Points, in no order, along strands that fork and pass close to each other.
Two points are linked if the straight distance between their rows is under 53.5. Some points are linked to none.
k_334: [ -3  27  -8   3 -14   4  16 -15 -26  13  15  20  -4   3 -12  -2   7  20
  19 -19  17  -8  -7  15  -6  12  -7  12   9  21 -23  11]
k_631: [ -7 -12   2  -1  11 -18   0  15 -21   1   2  21   5  11   0 -34  -9 -17
 -19 -11  10  -4  19  -7   6 -11  -1 -29  -3  -8  12  -1]
k_895: [  4  34  17   1   8   0   8  -7   5 -16  18   4   6  14 -19  22  21   0
   1  31  -9  -8  -1 -10 -18  21   5  34 -17 -20 -25 -16]
k_94: [ -2  18   0   4 -11 -22  19   1 -48  -6   6  24   4  -6  -9   7   9  -6
 -12   3  12  -8 -13   3 -16   6  -5   7   2  -4 -24  -4]
k_803: [ -2  21   7  -4 -10  14   4  -5   3 -22  -8 -23  19 -10  15  30   7  15
  31   7  -5   3   4   4  -1   5   7  -7   1  13 -21  -3]
k_931: [ -4  36   1 -12 -13  13   4 -13  10   2   7 -19  11   6  11  25  13  25
  28   6  -2  -1   4   6  -1  10   1  -3  -4  18 -32   0]
k_166: [ 14   7 -32  -5   7   0 -10  18  33  16 -28 -25  19 -17  -2 -25 -24   0
  -9  14   2  -4   9   2  15   9   1  -3 -13   7  10  14]
k_242: [-15  -4   2  -9 -12  24  -4 -22   8  -7  14 -22  -9  -6   3  13   9  27
  17  12  -1   6 -11   7 -14  -3  -1  -1  20  -3   8  -4]
k_725: [ 35  -4 -17 -14  -7  -3   3   9  15   8 -15  -5   2  21   0   8 -20   7
 -13  28  -6  -4   5  -4  20  23  -7   7 -21 -10 -12  19]
k_651: [ -3 -44   2   1  11   1 -11 -12  10  15   8   8  -3 -10 -19 -22  -9   0
  -6 -30  12   7  -1   1   1 -24  -2 -12  20 -18  39  -9]
k_107: [-15  10 -14 -15   9   6 -26  20  -7  -2  -5  12   6   1   4 -47   4   5
   1  10   6   6  19 -15   8   1   0 -21  -4  -5   7   9]
k_54: [ 10   8 -22   4   2  -4  14   5  34  -5 -19 -33  18  -4   1  18 -15  -8
  -4  21  -6 -11  -1   8   7  -2   6  18  -2  -9 -11   4]
k_250: [ -5  24  -1  12  -1   9  13  -3   7  18  35  -7 -30  29 -17   7  -3   3
   2  11  -2 -10 -10   4 -20  25  -5  20 -12  12 -14  -6]
k_410: [  9   2 -25   1  -6   3  -1   9  37  22  10 -36 -14  17  11  -1  -1   2
 -12  23 -20   0 -12  12   0   6  -9   3 -11   9   7   7]
k_643: [  5 -17   5  29  -7 -27  25   7  -2  -7  38   1 -25   4  -8  14  -9 -27
  -6 -36  10   5 -14   2  -5   2  -4  24   2  -7   3  -5]
k_375: [  0  15   7  10  11 -20   6  -1  16 -25  -5  -4  11 -14  -1  22  26 -24
 -18  23 -14  -5  -4   5 -10  -4   9  40  -1 -23  -5  -5]
k_89: [ 21 -16   4 -13  -3   9  -2   4  11  12 -13 -11 -16  20  14  -9 -24   6
 -12  -8  -3   0  15 -10  26  13  -9 -16 -24  11   2  11]
k_311: [  8 -14   5 -20  10  29 -23  16  31  -4 -12   4 -15  13  18 -29 -23   7
   9 -15   3   3  22 -22  25   7   7  -8 -13 -11  11   7]
k_620: [ -8   6  -2  -1  18   6  -1  27  -3 -17 -34  -5  26 -14   6 -13 -16 -16
  11   3   3 -10  17 -10   7 -15  21 -10  -1   1   1   4]
k_880: [  8 -20  -4   7  20 -17   0  -3  21  14 -39  -7  13 -15  -6   3 -11 -29
 -22 -24 -13 -10   2  -3  18 -18   2  -6   0  -3   1   0]
k_373: [  4   4  24   5  -3 -14  17  -4 -39  -9 -12  26   5   1  10  24   2 -11
  -8  -5   4  -8  12  -6   1   4   5 -12  -6   2 -17  -3]
k_998: [ -1 -29  22  -6  15  27 -12 -11   9 -10 -14  -4  -4  -3   8   5 -10   9
  16  -6  -1   4  13 -10   9 -10  14 -16   6 -12  17  -1]
k_289: [  6  14  -2  -7  -6  -7   9  -6 -33  24   1  30  -1  15  -7 -11  -6  11
  -9  -7  18  -7  14   0   6  18 -12 -13 -10  12 -15  11]
k_12: [-14  13  -9  30   3  -9  10   3  -2  -8  36 -13 -22   3 -22  -8  -1  -9
   1   2   2  -1 -21   8 -25  14  -7  29   2   5  -5  -2]
k_754: [ 22 -25  -9   7 -15  -7  11  18  11  32  22  -1 -33  40   6   0 -19   0
 -21  -8 -11   6 -23  13  -2  10 -20   6 -17   7  14   2]
k_82: [  7 -25  12  17  -3 -18  23  -7  14   6   9  -7 -20  13   9  19  -1 -23
 -21 -12 -15   3  -6   1   6 -15  -6  17  -4  -7   1 -11]
k_918: [ 13   3 -13   2 -10   8   1  16  27  29  23 -17 -31  38   6   5  -5   2
 -13  24 -21  -2 -15   6 -11  15 -13   9 -20  10   6   3]
k_271: [ -7  19  -5  -3   0 -22   4   8 -38 -16 -12  -4  25 -21   2  -2  19  -6
 -10  24  -1  -5 -12  -3 -13 -13   4  -6   3   5 -14  -7]
k_875: [-14  -7  10  15 -10 -13  10  -9 -24 -17   6   1   0 -27   1  -2   9 -13
  -2 -12   5   8  -9  11 -13 -11  -3   3  21  -1  12  -3]
k_65: [-12 -24  20   2   6  19 -15 -16 -19 -11   0  23  -5 -13  -9  20  -4  26
  14  -2  20   7  -1  -4 -16  -6   9  -5  18 -10  14 -13]
k_879: [ 15  -4 -35   0   4  -5 -15  10  44  31 -28 -29  11 -12  -1 -15 -10  -1
 -20   7 -16  -4  -9  13  13   8  -7  -3  -8  10  11  14]
k_983: [ 24 -35   8   6   1 -38  22  -7   3   7  -1  16   6   1  -3  13  -3 -31
 -35 -19  -6   1   2   0  13 -22  -7   5  -3 -19   6 -13]
k_826: [-12  10   0 -19 -13  26 -10 -24   1   0  12  -8   2  -6  -5  18  14  45
  26  10   9   5  -9   4 -16   4  -2  -3  16   5  -5  -5]
k_204: [  5 -12  -2  -9 -21  23   8  -5  15  19  18 -20 -41  32  16  10  -8   0
  -1 -10 -14   1 -13   1   2  -2 -15  -5  -4   7  13   1]
k_758: [  3   2  10 -11 -15  23  10 -13  12   1  -3 -24 -18  17  20  25  -5  10
  13  -4  -9  -5   6  -3  10   8   2 -10  -2   8 -10   7]
k_977: [-13  -4 -12  -2  -7  16  -2 -18  26   3  10 -39  -7  -7   5  -4  12   8
   5   9 -13   4 -14  13  -6 -11  -4   0  18  -1  16  -1]
k_870: [  4   1  15  16  13 -12   8  -7  18  -5  16  -3 -10  12 -20  11  15 -22
 -20  19 -16  -6  -6  -6  -7   3  -1  44  -8 -26  10 -15]
k_74: [  3 -15  36  12   2  -8   8  -2 -21 -21 -15  16   3 -20  20  24   1 -25
   1 -12  -5  13  12  -1   9  -8  17 -17  -1   2  10  -8]
k_644: [  6  -1   0 -23   4  39 -21  14  31  -3 -16 -10  -7   1  12 -16 -25  19
  23  -4  10   0  21 -23  19  12  14  -6 -11  -6  12   8]
k_219: [  3 -28   4  -1   2  11   4 -16  31  16 -13 -30 -12  -4  12   8   0 -11
  -2 -24 -25   0 -11   2  15 -25   2  -5  10   1  17  -3]
k_658: [ 10  11 -16  -2 -18  -7   4   0 -21  31  11  20 -11   9  -9 -17  -8  16
  -7   2  16   3   0  10  -2  33 -17  -5  -9  16 -11  20]
k_247: [ -6  28  -3 -21  -5  13 -17  -6 -22  21   2  33   4   7  -6 -26   9  28
  14  -8  20  -1  21 -10   8  11  -5  -9  -5  16  -3  11]
k_733: [ -8   1 -17   4  -5   8   2  -6  31  14  14 -39 -15   9   7  -5   7  -2
  -5  15 -19   1 -13  14  -5  -3  -8   3   5   7  10   0]
k_236: [  8  -5  -1  12   6  -4  10  -1  19   8  20  -9 -18  31 -12   9   2 -10
 -17  25 -19  -7  -9  -1  -5   9  -8  27 -11 -13   1  -9]
k_966: [ -4   0  -6  -4  19  11  -3  26  13  -7 -32  -6  16  -6   5 -24 -24 -15
   6  -5   4 -10  23 -11  16 -11  13  -8  -6  -2   3   9]
k_39: [ -3  12 -25   7   6 -18   5  -4  10  -4  -3 -21  18 -10  -1  -3  12  -5
 -17  32 -10  -1  -6  12  -6  -4  -6   9   2  -4 -13   3]
k_511: [ -2  17  12  13  11  -2  11  -2  30 -15  11 -30  -7   8   4  30   8 -11
  -4  24 -18 -10   2  -5 -11   2   9  28 -14  -6  -8 -13]
k_774: [ -6   9 -17  28   8 -11   5   9   8   8  35 -15 -18  12 -28 -14  -3  -6
  -8  22  -4  -1 -22  11 -27  17  -9  28  -2   5   3  -3]
k_291: [ -4  21 -26   7   4 -18   4  -1  11  -3  15 -18  15   0 -10  -7  15   1
 -11  43  -8   3 -11  13 -18   5  -9  16  -4  -4 -17  -2]
k_502: [-15  15   1 -15   5  16 -29   1 -33   1   5  42   9  -3 -24 -10  12  37
  22  -6  29  -7  -1  -9 -15  -9   2  -3  16   5   0  -4]
k_63: [-14 -12  -9  23   1 -28   4 -14  22  19  -5  -8  -4 -17 -12   1  16 -30
 -29 -22 -15   3 -16  14  -4 -15 -10  13  17  -2   5 -11]
k_874: [ -2 -32   8   5 -15  10   5 -17  -3  -3  24  -3 -30   1  -8  16 -12   7
  13 -26  10   7 -19   2  -6  -8   0   5  25 -12  22  -2]
k_382: [  5  40  -9 -13 -10 -13  11  -3 -35   9   4  23  22   0 -12  10  24  10
   1  18   6 -12 -13   3 -13   2  -5  13  -8  10 -46  -4]
k_952: [ 18  -6  -7 -11  -2   3 -13  12   9  13 -11  -5  -8   8  11 -26 -19   8
 -11   5  -1   6  18 -12  21  20  -9 -17 -24  10   6  14]
k_963: [  7  32   5 -15  -4   8   8 -14 -22  18  -9  18  17   5   5   9  12  24
  17  -2   8 -12  19   1  10   2   0  -3 -10  27 -29   8]
k_212: [ -5   9  27   2 -10  15  -6 -17 -37 -19  -3  38   7 -17  -3  28  17  17
  23 -15  12   4 -10   8 -12   2   8  -1  18  15   6 -12]
k_384: [-17  28  -2   8  -8  17   9  -6   9   8  39 -15 -30  21 -15   4   1   7
  17   1   0  -5 -14   5 -24  18  -4  16   1  18  -6  -4]
k_354: [ 20 -40  -1   4   5 -32  17   0   0  20   3  12   6  10  -7 -11 -14 -22
 -33 -24   0   2   5   4  14 -17 -16 -11 -10  -5  15 -10]
k_821: [ 13 -25   0  -5 -22  12  11   2   8  27  22 -10 -41  35  11   3 -18  -1
  -6 -25  -9   7 -20   5   5  -2 -19  -5  -6  10  20   0]
k_781: [  2   4  24  10 -10  -8  22 -11 -17 -10  -3  14  -8   5  13  34   6  -6
  -6  -2  -4  -4   6   1  -2   9   1   6  -5   1 -26  -4]
k_549: [  5 -22  31   8  10   1   7  -1 -10 -18 -18   8   3  -7  17  11  -9 -21
   5 -17  -6   5  20  -9  13 -12  15 -21  -2   0   7  -4]
k_613: [-13   8  -4   0   7 -14  -1   5 -32 -10 -11  -2  19 -17  -1 -19   9  -8
  -8  12   1  -3   1  -3  -5 -15   1 -17   8   2   2  -2]
k_588: [-11   3   1 -11  10  19 -18   0  -7 -19 -15 -10  24 -18   2  -6   8  17
  23  12   2   4   8  -7  -2  -9   8 -17   8  -1   5   0]
k_659: [-14  10 -15  -7  14  -8 -11  15 -21  -2 -11   0  17  -7   0 -38   4  -4
  -7  13   3  -1  12  -8   4 -11   2 -23  -1   1   5   7]
k_285: [ -3  23  14 -10   1  14 -10   4 -27 -17 -19  11  26  -9   5  16  14  13
  28   3   0  -5  10  -9   2  -2  10 -18   0  21 -16  -6]
k_75: [  7  27   1  -7  -9   4  19 -17 -29  25   2  26   5   9  -2   0   8  21
   9  -9  15 -12  12   9   4   7  -6   4  -2  24 -24  11]
k_223: [  3  31  -2   0  -8 -11  19  -7 -30   2   8  29   7   6 -12  15  18   4
  -4  12   4 -12  -9   5 -16  11  -4  22  -6  -1 -42  -4]
k_997: [ 22   7 -10  -8 -17  -7  -8   4  -9  33   1  19 -10  13   2 -20 -10  18
 -16  12   5   7  12  -3   6  39 -15 -12 -24  17  -5  18]
k_863: [  8   8  -4  10  -1   4   8   5  14  22  31  -5 -27  40 -16   8  -3   2
 -10  24 -10  -7 -11   2 -15  24  -9  20 -17   0  -7  -4]
k_367: [-24   1   1 -15  12  16 -31   8 -24  -8   3  36   6   0 -12 -14  11  28
  14   5  24   0   5 -14 -14 -11   6 -11  14 -11   4  -7]
k_992: [ 28 -30  -5  -2  18 -24   6   1  16  11 -32   4  13   6  -7   3 -20 -23
 -28 -12 -11 -10   5  -3  25 -17  -3   2 -10 -15   3   1]
k_687: [  5  22  -7   2   6 -21   6   5   5 -29 -16  -6  27 -20   2  21  22 -17
 -13  30 -11  -7 -10   4  -9  -8  12  30   1 -20 -12  -3]
k_111: [  1  12 -26  -6  15   4  -6  31  24   8 -37  -9  25 -16  -5 -31 -29 -13
  -5   8  10 -12  17  -5  13  -4   8   0  -9   0   6   9]
k_729: [ -6  10   4  14  -7 -29  19   4 -32 -17  11  15   0 -17  -2   8  13 -20
 -21   6   6  -2 -15   7 -20  -2  -2  21   5 -13 -10  -5]
k_692: [  2 -50  17   1   6   4  -3 -19  13  12   6   3  -9 -12  -9  -1  -7   0
   0 -30   5  10  -4  -3   3 -29   4  -7  22 -17  35 -15]
k_413: [-16   6   0  13   6 -22   2  -8   0 -11 -21 -10  16 -40   8   5  26 -25
 -17  -2 -12   2  -9  14 -11 -18   8   7  16   2   3  -4]
k_846: [  1 -34  27 -10   0  24  -5 -17   3   0  -3  -2 -17   6   6  11 -10  13
  11 -14   2   3   9 -10   9  -8   5 -19   8  -9  17  -4]
k_770: [ -7  28  17   3 -13  11  -4  -3  -3 -35  -3  -5  22 -21  16  33  29  10
  28   8  -7  13 -12  11 -13   2   6   0   2  20 -17 -15]
k_590: [-20   4  -5  22   4 -23   4 -13  12  -2  -7 -12   6 -30  -1   1  26 -24
 -23   0 -11   1 -13  16 -15 -14  -3  18  17   0   2  -6]
k_556: [ -9 -15  18   4   6 -16   6   7 -31  -8   3  21   8  -3   2 -16  -5 -21
 -10 -19  10  -2  17  -8   0 -15   8 -27   6  -6  14  -8]
k_532: [ 11  -4  -3 -10  -6   8 -26  11   9  12   1  17 -16  14  11 -43 -12  12
  -9  -6   0  12  23 -17  16  25  -8 -20 -21   8  15   9]
k_929: [  3   4  11 -16  -4  28  -1  -7   6  -5 -16 -16   1   3  13  15  -9  20
  24  -3   1  -2  18 -10  15   9   7 -17  -3   9  -7   9]
k_296: [ -4  -9 -26  20  -4 -22   7  -2  -7  12  11  -6  -1  -4 -11 -24  -1  -8
 -21  11  -1   4 -14  22  -9   1 -19   5  10   2   7   8]
k_225: [ 11 -20  -6  21  -6 -12  18  15   9  19  38  -4 -37  38  -9   8 -20 -15
 -10 -21  -5   2 -25   5  -4   4 -13  17 -10   3  11  -5]
k_482: [ -4  25  -6 -26  -2  19 -26   2  -2   9  -6  14   7   3   3 -21   6  26
  18   1  11   4  26 -20  14  15   0 -15 -14  11  -6  11]
k_857: [ -2   1   6 -20   7  36 -16  10  16 -11 -19 -10   8  -2   8  -3 -16  19
  30  -1  10   0  23 -17  13   7  14 -12  -4  -3   3   8]
k_834: [ -6 -37  15   6  -7  11   0 -23   6   0   9  -8 -18 -15  -1  13  -1   5
   6 -15   0  10 -13   5  -6 -20   4   4  27 -13  28 -10]
k_492: [ -1 -12  -5  -2  -1 -11  -6  15 -21  10  15  27  -5  14  -8 -42 -15  -4
 -14 -16  21   3  16  -2   4  10 -12 -26  -4  -1  19   6]
k_954: [ -9 -21 -12  14   5 -20  -3 -17  26  29 -17 -13   1 -15 -11   0  11 -24
 -25 -30 -20   4 -18   9   6 -14 -12  -5  15   1   5  -8]
k_103: [ -5  17 -19  16   8 -13   3   3  16   6  28 -14   1  10 -23 -13  10  -1
 -12  42 -10   1 -15  14 -25  14  -9  25  -5  -3  -7  -5]
k_173: [  5   1   0  -9 -17  23   9  -6  22  11   9 -31 -31  29  21  21  -5   1
   4   1 -16  -5  -3  -2   5   3  -4  -6  -8   8  -4   3]
k_764: [ -5  -9   0   9  23  -5  -8   2  17   5 -46  -7  22 -32  -5  -3  -6 -33
  -5 -24 -10 -10   4  -3   9 -17  17 -11  11  -1   4   0]
k_23: [ -8  36   1   7 -15   2  14 -10 -26  -4  16  19   5  -8 -11   6  21  14
  22 -13  10  -6 -17  14 -20   5  -4  20   8  23 -31  -2]
k_600: [  3  -8   1  -1  -1  19   8  -3  27  -8 -19 -41   5 -13  16  17 -12  -2
  17  -1 -10  -3   3   2  10  -9  12  -3   7   3   5   5]
k_538: [-18   7   9  -9  17  21 -23  30 -15 -31 -21  26  19   3  13  -5   7  -2
  27   3   0  -2   7 -15   4 -14  30 -18   8  -6  -2  -6]
k_520: [  5  12 -23  -2 -13  -7   2   2   4  19  16  -7  -4  11  -3  -7   2  14
  -8  32  -2   7  -5  13  -8  25 -16   3 -12   9 -18  11]
k_941: [  3  35 -24 -25 -12   0 -22   6   0  11   1 -17  26 -11   2 -14  -1  23
  18  21   9  12  12  -7   9  17  -6 -15 -21  17 -16  11]
k_844: [  0   8 -10  -6 -12   4   6  -8  -3   8   5 -14  -5   8   6   0   1  13
   0  15  -1   2   4   3   3  16 -14  -8  -7  11 -17   9]
k_270: [ -4  -2  13  30   1 -33  18  11  -6 -16  30   8 -21 -14 -10  13   4 -32
 -13 -20  12   5 -12   8 -16   1   1  37   1 -14   4  -4]
k_756: [  6  19   6   3   1  -2  16 -11   3  -3  14   8  -6  25 -10  22  11   1
  -5  25  -9 -11   1  -3  -7  22  -2  26 -12 -15 -30  -5]
k_896: [-17  21   4  14  -7  19   6  -8   3  -4  38 -12 -38  16 -17   9  -1   4
  23 -17   3  -7 -21   1 -24  15   1  21  11  11   1  -1]
k_121: [  7  46  -9 -17 -12  -9   1  -4 -20  12   4   7  34  -3  -5  14  23  16
  16  16   4  -9  -5   5  -6  -4  -5   4 -13  23 -50  -3]
k_494: [ -9  11  29   3  -8   4  -4  -1 -45 -26 -10  29  11 -22   9  20  21  -4
  12  -6   2   8  -7   2  -6   0  11 -13   5  16   5 -15]
k_170: [  2   9   8   9   4 -11   7  10 -16 -29 -30  -5  23 -29  17  25   5 -19
  -1  13  -7  -1   1   0   1  -9  18   1  -2   4  -5  -3]
k_417: [  4 -22   2  10  -3  -3  15  -9  21  10  -1 -25 -18   9  13  10  -2 -14
 -13  -8 -21   0  -6   4  11 -16  -6   5   0   1   5  -3]
k_312: [-11 -14   0   3  32   2 -14  12  24   6 -36   5  18 -14  -2 -24  -9 -31
   1 -31  -7 -10  10  -6  14 -21  17 -15  12  -9   9   2]
k_435: [ 27 -26  -2  -3   9 -15  10   3   4   2 -21   0   5  14   1   1 -21 -14
 -24   2  -6  -9  11  -5  24  -6  -6  -2 -15 -13  -3   8]
k_861: [ -9  -1 -22  -7  -7   6 -19  -4 -25   2  16   9  -5 -11 -25 -30  -6  26
  12  -1  27  10 -10   3 -10  12 -14  -7  17   0  17  14]
k_244: [  0   9 -19   3   4  -8   7   0   9 -10 -17 -29  23 -16   6   1   1  -3
  -3  20  -6  -4   3   7   3  -6   1   1   0   1 -12   6]
k_232: [-19   4  -3 -14  13  17 -16  40   1 -25 -22  25  11   7  20 -21  -4  -7
  23  -5   3  -1  13 -13  11 -14  27 -13   7 -17  -6   7]
k_987: [ 34 -10 -22  -9  -3  -3   7  10  32   6 -18 -15   5  21  -3   9 -20  -3
 -14  24 -15  -9  -4   3  21  11  -4  20 -13 -16  -1  15]
k_767: [-17 -12   1 -16  16  10 -20  23   3 -16  -6  33   0  13  20 -30   2  -5
   6 -11   4   2  16 -10  10 -16  17 -20   8 -28   4   5]
k_500: [ 18 -11   3  -5  13 -22   8   8 -20  -7 -22  14  14   7  -1   1 -14 -19
 -24   9  -1 -14  14 -13  15 -10   6 -10 -10 -19  -4   5]
k_379: [  2  38 -11 -27  -8  11 -15   5   1   3  -7 -16  31  -9   3   2  -2  26
  31   9  12   5  15  -8  12   9  -1 -14 -15  17 -22   7]
k_726: [ -3 -29  14  -6  27  24 -19   4  24  -9 -19   5   2  -3   9 -13 -11  -3
  15 -14  -1   1  16 -12  13 -18  19 -11   9 -20  17   1]
k_201: [ -6  17  -2 -29   4  28 -36  -5   2  -1  -2   0  22 -11  -6   7  12  47
  31  15  17   5   9 -12  -5  -1   4 -11   0   2  -7  -5]
k_833: [ -6  -7  35   9  -5  -7   3  -1 -33 -25  -7  24   3 -28  18  22  12 -22
   1 -11   1  18   0   6  -1  -5  13 -13   4   5  18 -12]
k_550: [-25  -5   4 -12  15  10 -25  14 -19 -13   1  33   5   4   0 -26   9  11
   9   0  13   2   9 -13  -6 -15  10 -19  14 -20  10  -4]
k_635: [  1  12  15   9  -6  -4  22 -13  -5  -4   8   9 -11  18   5  31   8  -3
  -5   7  -5  -9   5   0  -6  16  -1  19  -8  -3 -31  -4]
k_740: [  2 -13  -4 -16   7  16 -32  14  23  -2   0  22 -17  14  16 -44  -9   9
  -4 -12   3  11  20 -18  19  10   1 -13 -11 -16  14   6]
k_962: [-13 -31  -7   1  16   4 -21  -6  -1   6   8  13  -1 -12 -20 -32  -6   7
  -5 -13  19   5   0   1  -6 -18  -2 -10  23 -21  37  -2]
k_892: [-10   8  19   1  15  11 -10  25 -26 -30 -26  22  20  -4  15   5   1 -15
  21  -1  -3  -3  12 -15   8  -9  30 -22   0   6   1  -7]
k_654: [-10  -4  21  -5  -4  23  -8 -21 -24  -7  -3  25   1  -6  -6  19   7  31
  22  -8  14   0   3  -1 -10   1   4  -8  18   5   5  -6]
k_429: [ -6  28  -3 -21  -6  15 -18  -9 -30  18   4  34  11  -1 -17 -19  14  35
  24  -8  24  -6   9  -5  -1   0  -5  -3   6  19  -4   6]
k_974: [ 11 -29 -17   6 -12  -6  -9   7 -10  12  24   4 -15   5 -16 -29 -23   8
  -1 -27  20  10 -11   9   4  15 -16 -14   8   2  34  17]
k_478: [ -6  26  -5   2  -3 -22   7   6 -19 -26  -5  -7  26 -24   5  10  27  -7
  -9  30  -5  -2 -16   4 -21 -11   2  13  -1  -1 -21 -10]
k_205: [  9  15 -30  -6 -13 -12  -9   8  14  21  12 -20   7  -3   4 -16   3  17
  -7  40  -7  16  -4  14  -6  24 -12  -4 -14  11  -8  15]
k_911: [  3  19 -30 -14  -6  -4 -18   7   5  11   1 -24  20 -16   2 -28   1  18
   1  30   2  15   5   2   3  14  -9 -16 -12  13   0  15]
k_705: [-11   4  -1  11 -11  15   2 -13   0  -9  36  -6 -39  11 -14  15  -4   9
  26 -27   8  -3 -27   3 -15  11   3  19  22   0   6   6]
k_44: [  9 -28  -2  22 -11 -20  25   5   5   9  35  -4 -27  20  -6   7 -16 -20
  -8 -34   2   5 -20   6   1  -4 -10  14   1   0  12  -7]
k_342: [-14  28   8   4 -17  -2   8  -5 -29 -18   8   8  10 -17  -1  10  26   7
  13   1   4   1 -16   8 -24   1  -7   7   8  18 -25  -9]
k_779: [ -6 -25   9  -1  34  18 -16  10  34  -3 -29  12  10  -9   6 -19 -11 -21
  15 -29  -5  -4  10  -6  14 -23  23  -8  15 -20  14   0]
k_592: [-21  12  22  18  -4  -1  10  -5   8 -23  15 -15  -9 -13  13  20  21  -8
   5   7 -11   9  -6   8 -20   0   3  21   2   8  -4 -13]
k_970: [ 10 -35  14  -2  12   7   3 -11  25  12 -21 -20  -5  -4  10   2 -10 -12
   1 -32 -17   2   1  -5  23 -26   5 -11   4  -2  17  -4]
k_973: [-11  19 -15 -24   0  17 -36  13   2   1  -2  26   1   5   6 -38   6  20
  12   5  10  11  23 -25  12  14   2 -14 -11  -4   0   8]
k_405: [ 12 -34  23   4  17   0   6   0  13  -2 -21  -4   2  -3  11  -1 -18 -21
   0 -29 -10   1  18  -8  23 -22  10 -16  -2  -2  12  -4]
k_142: [-15 -13  13   7  -2   3  -3 -13 -25 -18  -1   4   7 -26  -1  -3   9   1
   6  -4   3   9  -3   4 -11 -14   3  -8  21  -4  18  -6]
k_675: [ -7  29  -4  -7 -13   8  11 -13   7  11  16 -14  -7  15   5  13  10  18
  13  12  -3  -2   1   7  -6  17  -7   3  -6  16 -29   1]
k_932: [  6   6  -1  11   4  -4  15   1  32 -15  -6 -29   2   3  10  31  -1 -12
  -4  20 -15 -10   0   0   3  -2   9  25  -6  -9 -12  -4]
k_536: [ -1 -11 -25   8 -13  -4  -6   2 -16   8  21  -2 -12  -3 -18 -30 -12  11
   3  -8  16  11 -16  14  -5  17 -18  -6  15   5  19  19]
k_794: [  9  -1  15  -2   6 -22  12   6 -37 -13 -17  20  12   1   7  13  -5 -16
 -18   7   2 -11  13 -14   6  -4   9 -14  -8 -10 -11  -2]
k_127: [ 29   7 -13 -15 -12  -4   0   3   5  21  -7   4  -5  19   4   3 -12  15
 -14  24  -2   0  10  -4  15  33 -10  -3 -26   4 -19  20]
k_967: [  2 -22  -8   9 -14   3   1 -10  -4  -5  34  -5 -32   8 -13   9 -15   7
  16 -37  15   3 -24   4  -2   6  -3   4  24  -9  16  10]
k_130: [ 15 -40  -7   6  -4 -20   9   5   1  24  13   3  -5  11  -7 -23 -20  -9
 -23 -28   6   8  -4  11   9  -5 -20 -13  -5   6  27  -2]
k_749: [ -6  22   3 -25 -11  23 -21 -20  -1  -1   7  -4  21 -11  -5  16  19  47
  35  11  11   5  -4   3 -10  -2  -2  -7   9  11 -14  -7]
k_42: [-12 -27  24   6   7   7 -11 -12 -21 -18   1  23   3 -22  -4   8   1   3
   9  -9  11  13   1  -2 -13 -15  13 -10  21 -14  27 -14]
k_551: [ 31  -6 -30  -8  -4   1   4  16  48  19 -20 -28   3  13   1   9 -25  -2
 -14  19 -13 -10  -9   8  17   6  -2  19 -15  -3   6  11]
k_324: [-17  -9 -17  -5   5   4 -22   1 -21  -1  11  12   2 -13 -21 -41  -2  16
   1   2  22   8  -3   0 -11  -6  -7 -11  20 -11  29   5]
k_266: [ -4   5   1  12   8 -20   4  -1  -4 -18 -30  -9  21 -36  13  15  13 -24
 -15   6 -10  -2  -1   7  -2 -17  14   5   6   0   0   0]
k_498: [  9 -31  -5   4  -8 -12   4   6 -12  13  18   9  -8   8 -10 -30 -23  -4
 -13 -26  17   7   2   7   7   5 -19 -19   1   3  26   5]
k_78: [-14  17  23  18   6  -2  12  -3  15 -14  20 -21 -15   0   2  21  15 -12
  -5  15 -12  -3  -2  -1 -21   5   4  27  -9   3  -5 -17]
k_241: [ 23 -24   6  -6  -3  -4  12  -1   4  11 -10  -8 -14  25  12   7 -22  -1
 -18  -3  -6  -3   9  -5  24   5 -12  -9 -20   1  -7   6]
k_567: [  1   7   9  13  15 -21   2  -6  29 -11  -4  -1   4  -6 -11  18  27 -30
 -24  14 -20  -6  -5   0  -3  -4   6  44   0 -27   5  -8]
k_907: [ -3   6  10   5  13   3   1  17 -18 -25 -32  -1  23 -19  12  10  -6 -16
  11   5  -3  -3  13  -9   6 -10  21 -14  -2   7  -1  -2]
k_765: [-11  -2   5  26  -6 -28  18   1 -16 -15  17   4 -10 -19  -2   3   7 -24
 -15  -9   5   5 -14  12 -16  -5  -5  24  11  -7   2  -4]
k_419: [  2 -28  26 -13  -3  23  -6 -18  -3   8   6  15 -22  17  -1   6 -14  19
   8 -24  16   1  13 -10   6   1   0 -18   8  -8  16  -3]
k_534: [ 28 -36   7   5   1 -29  22  -8  16   9   0   8  -4  21   1  19  -5 -23
 -30 -14 -18   1  -7  -1  17 -18  -9  18 -10 -21   3 -12]
k_618: [-16  23  19   9 -12   0   7  -4 -14 -27   6   1   7 -18  12  23  27   1
  10   5  -4   8 -11  10 -20   4  -2  10   2  15 -19 -12]

A fork is a point with three links. Follow the links from the first point to the second and name the forks in between, in order.
k_659 / k_242 => k_863
k_620 / k_502 => k_907
k_74 / k_754 => k_765
k_997 / k_244 => k_75 k_618
k_756 / k_532 => k_435
k_250 / k_130 => k_498
k_551 / k_23 => k_75
k_520 / k_289 => k_618 k_75
k_770 / k_774 => k_618

Follow the links from the first point to the second, and from the first to the third. Name the last point that the two ways share.
k_987 / k_932 / k_844 => k_618
k_410 / k_687 / k_692 => k_863
k_631 / k_874 / k_417 => k_498
k_675 / k_963 / k_39 => k_618
k_977 / k_874 / k_107 => k_863
k_952 / k_312 / k_781 => k_435

A fork is a point with three links, a tip a point with one. Leave the first point through the second and follow the links. Name the first fork or tip that comes.
k_417 / k_219 => k_765
k_954 / k_63 => k_907
k_379 / k_941 => k_618
k_219 / k_417 => k_498
